Each row is a point on a tangle of strands that fork and nearly touch. The rows are in no order.
Points whose rows are less than 105 apart are linked; no others are.
Z_678: 2 41 -42 -8 -8 -7 4 17 -40 -16 -7 40 15 -5 56 -9 -50 -42 40 -61 -3 -62 -43 10 27 34 -24
Z_878: -25 -27 -9 -19 35 41 -5 -48 -8 20 -5 -14 -20 7 -14 -23 2 21 -50 18 69 8 29 -26 0 -20 -17
Z_165: -40 1 22 47 14 -1 -44 -14 -10 -41 11 -6 19 12 27 25 34 -31 39 -37 -40 -15 35 -50 -29 21 -12
Z_773: -20 -39 25 -32 6 -16 -5 -4 26 13 -3 -2 28 -28 -8 22 -19 30 -17 57 -15 78 2 18 -83 -3 -25
Z_383: 50 22 -49 26 7 0 -23 -10 -16 -63 -3 17 10 -1 -12 0 24 8 36 18 -12 -28 -3 -8 26 40 -4
Z_77: 70 11 21 -24 -24 -5 34 37 -30 7 -8 45 -26 29 -32 -10 18 -46 -45 -24 19 -25 -28 13 -8 -24 -28
Z_598: 6 -41 37 -38 6 24 22 -10 -2 62 -13 31 15 22 -8 18 -23 33 -33 19 68 3 -15 -19 -53 -2 2
Z_75: 74 -4 -21 4 -36 -16 23 1 -1 -1 2 32 -36 33 -41 20 -38 4 -88 29 20 2 -17 20 21 -33 -16
Z_611: -5 0 1 -1 -11 -19 26 28 -13 -2 11 7 -15 13 -44 -30 20 -32 -26 9 18 38 61 3 -29 -4 -48
Z_629: 15 1 7 1 -7 28 -26 -18 24 -39 37 -4 0 -18 -9 7 -30 70 -26 86 3 21 -2 0 7 1 33
Z_170: 21 -13 14 23 -8 -9 -24 -25 45 -45 22 -18 -26 -21 10 1 7 48 -39 90 -4 33 10 14 -11 11 20
Z_314: -12 9 29 35 -1 3 -23 -35 43 -29 34 -46 -18 -35 6 -9 21 16 -12 66 -24 33 27 15 14 -7 15
Z_34: 30 -6 22 23 -10 -44 16 36 1 -20 17 -6 -26 24 -25 -28 27 -65 -40 21 -13 45 26 9 -41 -12 -49
Z_523: -29 17 -37 0 16 16 -16 2 15 -33 25 11 7 -21 -9 12 47 -8 64 -27 -63 -14 23 5 36 -11 2
Z_25: -12 7 -16 1 -38 48 13 -26 -9 16 25 32 29 -13 15 32 -55 23 -5 8 34 -33 -32 -7 73 11 28
Z_638: -59 -5 23 9 8 77 -33 -19 38 -19 44 5 2 -15 0 29 7 36 20 46 -29 -2 -9 6 25 -31 26
Z_925: 55 7 -18 23 -13 -58 21 3 19 -30 -3 -4 -46 -5 -58 -41 21 0 -36 37 -21 41 30 31 -2 -27 -26
Z_425: -18 -40 33 -7 18 3 -1 3 19 45 -27 -45 8 23 -11 7 -12 -2 -15 13 29 40 22 -13 -48 -5 12
Z_577: 16 11 8 -35 -15 -35 49 32 -13 61 -28 -6 -9 19 36 -4 10 -38 -35 -52 17 -32 1 2 -13 -14 14
Z_624: 46 13 -22 24 -2 3 -28 18 -30 -60 0 31 6 3 14 4 34 1 49 -2 -24 -29 -22 -9 -36 61 -20
Z_947: 2 -12 9 -21 -6 -28 16 6 30 8 29 -8 16 -21 22 27 -54 48 5 27 20 36 -45 42 -13 7 48
Z_879: 32 19 -28 54 9 14 -50 -26 -14 -83 32 2 13 10 -4 8 30 5 35 34 -14 -28 30 -29 9 30 -28
Z_492: -6 47 23 12 -7 -20 7 38 -6 15 24 -6 22 -33 38 -15 -37 -14 50 -17 -35 -20 -49 21 8 22 29
Z_965: 75 16 37 15 -2 -17 -5 40 -19 -7 0 49 -31 50 -28 -32 31 -47 -54 -1 16 -28 -18 28 -31 -26 -23
Z_774: -23 -1 32 -5 -18 52 -39 -17 53 -14 43 -5 16 -11 13 58 -20 52 16 47 -46 21 -31 21 13 -18 29
Z_459: -56 -14 18 35 30 5 -48 -21 22 -6 0 -60 10 -4 -8 -6 16 -9 6 -14 -22 26 20 -9 10 -27 26
Z_668: -11 11 -58 26 26 -8 -18 11 7 -49 17 -2 20 8 31 8 54 6 64 -20 -64 -10 18 -5 7 27 2
Z_88: 9 17 -26 -2 -7 -38 42 -19 -9 40 -6 -11 7 -13 44 2 -8 -22 7 -57 11 -61 2 10 37 7 25
Z_531: 53 22 -18 19 -10 -64 32 -9 25 -10 -3 -20 -23 -20 -14 -33 23 -1 -3 20 -5 13 22 31 9 5 0
Z_341: -41 -4 -45 20 34 -30 -29 -8 -22 -41 -28 13 12 16 -9 2 73 28 17 -64 -7 3 45 -22 -16 24 6
Z_212: 25 15 8 11 -16 30 -16 7 -9 -3 65 8 13 -27 19 23 -40 -10 35 32 -21 -15 -36 9 21 18 32
Z_950: 14 35 12 -4 -30 -32 19 54 -27 1 -12 6 -32 -26 12 -33 -35 -4 39 -43 26 -50 -57 42 1 20 -24
Z_95: 0 -43 30 -39 4 29 27 -18 -10 83 -27 9 0 20 10 17 -6 -9 -35 -14 53 -20 14 -28 -20 -8 1
Z_972: -60 -31 1 -16 37 20 -5 -17 18 42 -36 -22 31 -15 -25 6 1 11 -7 -12 -18 61 9 0 12 -9 29
Z_940: 51 22 23 20 -11 -18 -26 32 -28 -44 -15 14 -18 21 5 -20 49 -10 49 -3 -12 -42 -15 1 -59 32 -14
Z_449: 21 9 -24 -7 -15 -26 25 -12 14 20 13 -39 -13 -6 6 14 -56 34 -7 15 33 3 -27 44 19 -13 36
Z_732: 65 -3 23 23 -35 -20 -18 38 15 -29 17 11 -21 17 -40 -19 18 -48 -49 45 -23 52 8 40 -47 -22 -44
Z_473: -51 -11 20 -18 23 4 -20 11 -6 31 -62 8 37 -9 -27 -4 14 -43 27 -47 -31 27 29 -43 -8 0 35
Z_191: -5 11 27 -4 -13 -1 -13 -7 13 -16 -2 -35 1 -27 -9 -10 13 0 -3 44 -1 47 31 -8 -2 6 7
Z_89: 50 -24 -38 -6 1 15 11 -16 -8 -14 5 30 -38 14 -46 1 -56 42 -83 60 19 12 -12 11 14 -22 -1
Z_127: -39 10 -29 9 22 38 -16 -29 -6 -24 2 -5 -1 -34 -15 -40 32 1 -30 -6 33 17 44 -35 35 -27 -19
Z_360: -33 -41 13 -28 14 0 18 -26 -9 82 -53 -8 1 23 5 18 8 -29 -55 -36 7 -15 26 -47 -16 -17 6
Z_429: -55 -21 4 -6 47 59 -11 -25 -13 -8 -8 -24 -2 -24 -17 -25 15 14 -39 1 40 49 29 -15 13 -33 -10
Z_874: 20 13 -16 8 -20 5 -10 0 18 -31 47 -11 10 -21 -1 0 -34 30 8 45 4 -5 -12 8 33 21 44
Z_864: -55 -21 37 -13 -3 38 -38 8 4 28 -44 -1 41 -13 -12 24 2 -48 42 -16 -47 18 -11 -26 -3 -2 38
Z_246: 7 -20 16 -43 -12 28 19 5 -1 58 -11 31 2 1 17 19 -41 31 -10 5 49 -13 -65 -1 -22 14 31
Z_842: 88 12 16 9 -43 -41 25 35 17 -24 3 18 -38 2 -55 -27 16 -24 -27 40 -32 36 -14 39 -23 -15 -15
Z_601: -15 0 12 -55 -39 25 36 12 -10 36 -10 33 0 -7 10 17 -55 1 5 -24 42 19 -35 -7 12 19 32
Z_228: -17 -35 1 -13 11 61 6 -47 2 11 12 13 1 13 -6 16 -13 49 -43 55 66 -12 21 -33 22 2 4
Z_929: -4 -25 -7 -25 -6 51 23 -40 -12 30 0 12 13 13 12 26 -31 40 -34 18 55 -24 -12 -24 50 8 30
Z_362: 29 22 -59 11 21 -20 7 -46 -15 -38 -17 15 -7 34 -20 -4 61 32 -5 -19 16 -47 31 -24 29 16 -31
Z_532: 24 8 11 -25 -45 -42 56 12 -27 25 -4 26 -38 25 13 20 -25 -34 -47 -12 36 -40 -35 42 38 -39 -29
Z_646: -20 9 22 31 1 -17 -12 -13 -13 -33 -14 -16 17 0 3 -11 27 -20 29 -26 3 7 54 -51 -30 8 -8
Z_112: -7 27 31 12 -9 29 -10 9 6 8 47 -8 21 -34 41 23 -24 -32 45 5 -68 -23 -42 9 -1 4 18
Z_936: -11 22 8 -69 -70 0 50 32 -13 31 -32 30 -14 -1 17 2 -61 -9 -3 -36 57 4 -28 23 38 -1 -2
Z_134: -40 -15 50 6 7 10 -26 -6 24 10 -4 -48 13 -3 4 -3 0 6 7 28 -12 57 15 -9 -24 -11 8
Z_253: -32 -39 2 -5 23 -20 -10 -7 8 67 -57 -47 12 25 -7 -10 6 -35 -40 -24 1 17 20 -20 -39 -3 24
Z_148: -36 -56 46 -29 37 -14 -17 3 22 25 -39 -8 37 -10 -2 27 -16 20 4 16 -12 71 -20 -6 -71 5 -7
Z_964: 35 40 -5 23 -9 -34 8 15 -1 7 10 -24 4 -18 22 -27 -6 -29 45 -25 -10 -36 -23 8 1 23 25
Z_805: -1 9 17 -59 -81 -26 48 21 -7 45 -13 32 -44 11 25 17 -48 -27 -26 -30 52 -15 -39 48 41 -33 -37
Z_370: 2 -21 -12 -23 -2 9 45 10 -14 8 -12 9 -6 16 -43 -16 -11 1 -29 13 23 32 46 -9 17 -14 -34
Z_311: 46 13 31 -23 -21 -6 42 51 -13 35 2 28 -19 12 -12 -31 -16 -13 -18 -13 33 -16 -25 29 -1 4 -2
Z_412: 51 40 -51 29 14 -34 -10 -4 -17 -23 10 -13 12 9 38 -9 -5 -21 43 -25 -14 -43 -34 9 -5 38 -4
Z_545: 82 12 55 28 9 -28 -20 41 -24 -29 -20 32 -40 56 -6 -41 38 -39 -15 -5 22 -58 -13 18 -69 6 -28
Z_979: 11 19 -24 7 24 25 -15 -21 -13 -43 -7 2 -22 -6 -41 -38 37 15 -26 18 37 -9 37 -26 24 -12 -27
Z_139: 29 32 30 -8 -32 -30 30 44 -16 26 -3 1 -27 -18 6 -42 -36 -21 -2 -25 35 -59 -35 34 -10 6 20
Z_352: -40 -26 14 -54 8 33 14 25 -1 39 -24 5 38 -28 -16 15 -23 -1 9 2 -11 66 -7 6 -12 3 26
Z_885: -7 9 -12 43 36 55 -39 -8 2 -38 62 13 13 -7 8 0 -2 -27 42 3 -46 -41 27 -42 22 10 -10
Z_994: 29 38 -48 16 -6 -4 12 -7 -29 -23 30 13 26 0 39 7 -44 -29 35 -30 -4 -49 -36 3 40 37 -22
Z_825: -57 -51 37 -14 63 -9 -37 -8 38 16 -17 -21 29 -23 -5 13 6 54 -13 3 -30 58 -49 -14 -31 -17 -22
Z_977: -54 0 2 11 13 44 -10 14 18 -15 7 -7 -4 -20 -27 24 4 -13 80 -39 -84 -6 3 -7 36 -30 11
Z_276: -56 -5 27 -5 1 45 -15 5 35 10 -11 -18 12 -22 -10 41 9 -21 47 -11 -59 26 -5 -2 21 -23 35
Z_381: -29 4 45 -4 -1 -7 -23 12 -19 3 -47 1 6 4 -5 -7 30 -52 13 -40 -15 32 49 -34 -49 4 4
Z_39: -43 -41 -30 -27 48 -6 12 -24 8 65 -42 -24 12 -27 -4 -29 4 15 -28 -13 13 29 20 10 16 -32 11
Z_784: 9 9 -19 41 32 43 -52 -9 -30 -63 44 30 26 20 17 12 13 -22 41 30 -24 -50 21 -37 -17 43 -36
Z_142: -5 2 -73 -2 22 -31 -1 -17 -5 -23 -33 16 9 24 9 -4 66 31 9 -41 15 -14 47 -27 7 29 -21
Z_813: -23 -28 -35 -30 18 -11 46 -7 21 50 -2 -18 10 -7 -4 -11 -15 48 -42 0 21 38 15 20 16 -21 -13
Z_906: 17 13 -39 40 14 15 -6 -49 -21 -42 2 -12 4 20 -19 -16 30 24 -15 -6 36 -48 33 -47 37 9 -15
Z_363: 20 -3 -29 15 -4 -57 38 -28 17 38 6 -42 -13 -6 22 -10 -20 14 -14 -19 18 -26 -2 18 32 -11 27
Z_517: -41 -10 -2 43 23 70 -42 -34 20 -19 57 -16 2 -14 -2 16 2 0 28 18 -36 -20 10 -13 28 -22 16
Z_60: -8 -18 -49 -45 -12 13 62 19 -1 38 -3 11 6 17 -18 -4 -27 11 -40 14 26 37 19 21 20 -19 -15
Z_144: 27 26 -21 -27 -33 -59 55 22 -17 33 -15 2 -19 -3 50 -2 -9 -22 -10 -56 20 -64 -14 10 22 -10 -5
Z_304: 2 45 -12 -26 -32 -15 11 47 -29 -8 -31 25 7 -16 44 -27 -30 -14 48 -68 17 -54 -42 30 19 34 -14
Z_976: -12 1 11 -9 -20 15 -16 -7 34 1 31 -1 29 -22 25 45 -53 57 25 30 -16 31 -48 33 15 9 37
Z_418: 18 34 -5 31 -10 -58 -5 -5 24 -30 1 -39 -5 -13 -1 -20 54 -1 20 10 -35 14 27 9 -15 7 0
Z_671: -80 -18 21 48 37 24 -49 -32 14 -18 7 -44 -20 20 0 9 20 -22 48 -27 -45 -14 20 -36 4 -35 7
Z_610: -23 -37 -1 -52 -4 -6 25 16 10 19 -2 9 35 -39 -18 15 -18 39 4 39 -19 92 -18 33 -32 7 3
Z_724: 49 8 22 30 20 -18 -32 35 -47 -24 -29 31 -45 61 8 -38 53 5 22 -14 4 -58 -26 4 -73 31 -32
Z_520: -71 9 6 58 22 15 -59 -26 9 -38 39 -28 6 21 17 36 29 -13 37 -22 -59 -33 29 -37 -22 -16 -37
Z_558: -32 -4 -47 32 35 -34 -40 4 -5 -28 -2 -9 3 13 40 15 86 40 33 -37 -43 14 34 -21 -10 34 -1
Z_294: 41 -3 -16 -25 -38 -25 58 -5 -18 26 7 14 -31 26 -13 21 -37 2 -47 9 36 -1 -21 16 41 -23 -16

Name the points in between on the shortest way along the links from the first point to the second, in order.
Z_994, Z_774 | Z_678 > Z_304 > Z_950 > Z_139 > Z_311 > Z_77 > Z_965 > Z_545 > Z_724 > Z_940 > Z_624 > Z_383 > Z_879 > Z_784 > Z_885 > Z_517 > Z_638
Z_638, Z_577 | Z_774 > Z_976 > Z_947 > Z_449 > Z_363 > Z_88 > Z_144
Z_39, Z_531 | Z_813 > Z_60 > Z_370 > Z_611 > Z_34 > Z_732 > Z_842 > Z_925
Z_678, Z_134 | Z_994 > Z_412 > Z_964 > Z_492 > Z_112 > Z_212 > Z_874 > Z_629 > Z_170 > Z_314 > Z_191
Z_874, Z_523 | Z_629 > Z_170 > Z_314 > Z_191 > Z_134 > Z_459 > Z_671 > Z_520 > Z_165 > Z_646 > Z_381 > Z_473 > Z_864 > Z_276 > Z_977
Z_246, Z_906 | Z_598 > Z_95 > Z_360 > Z_253 > Z_425 > Z_134 > Z_459 > Z_671 > Z_520 > Z_165 > Z_646 > Z_381 > Z_473 > Z_864 > Z_276 > Z_977 > Z_523 > Z_668 > Z_558 > Z_341 > Z_142 > Z_362
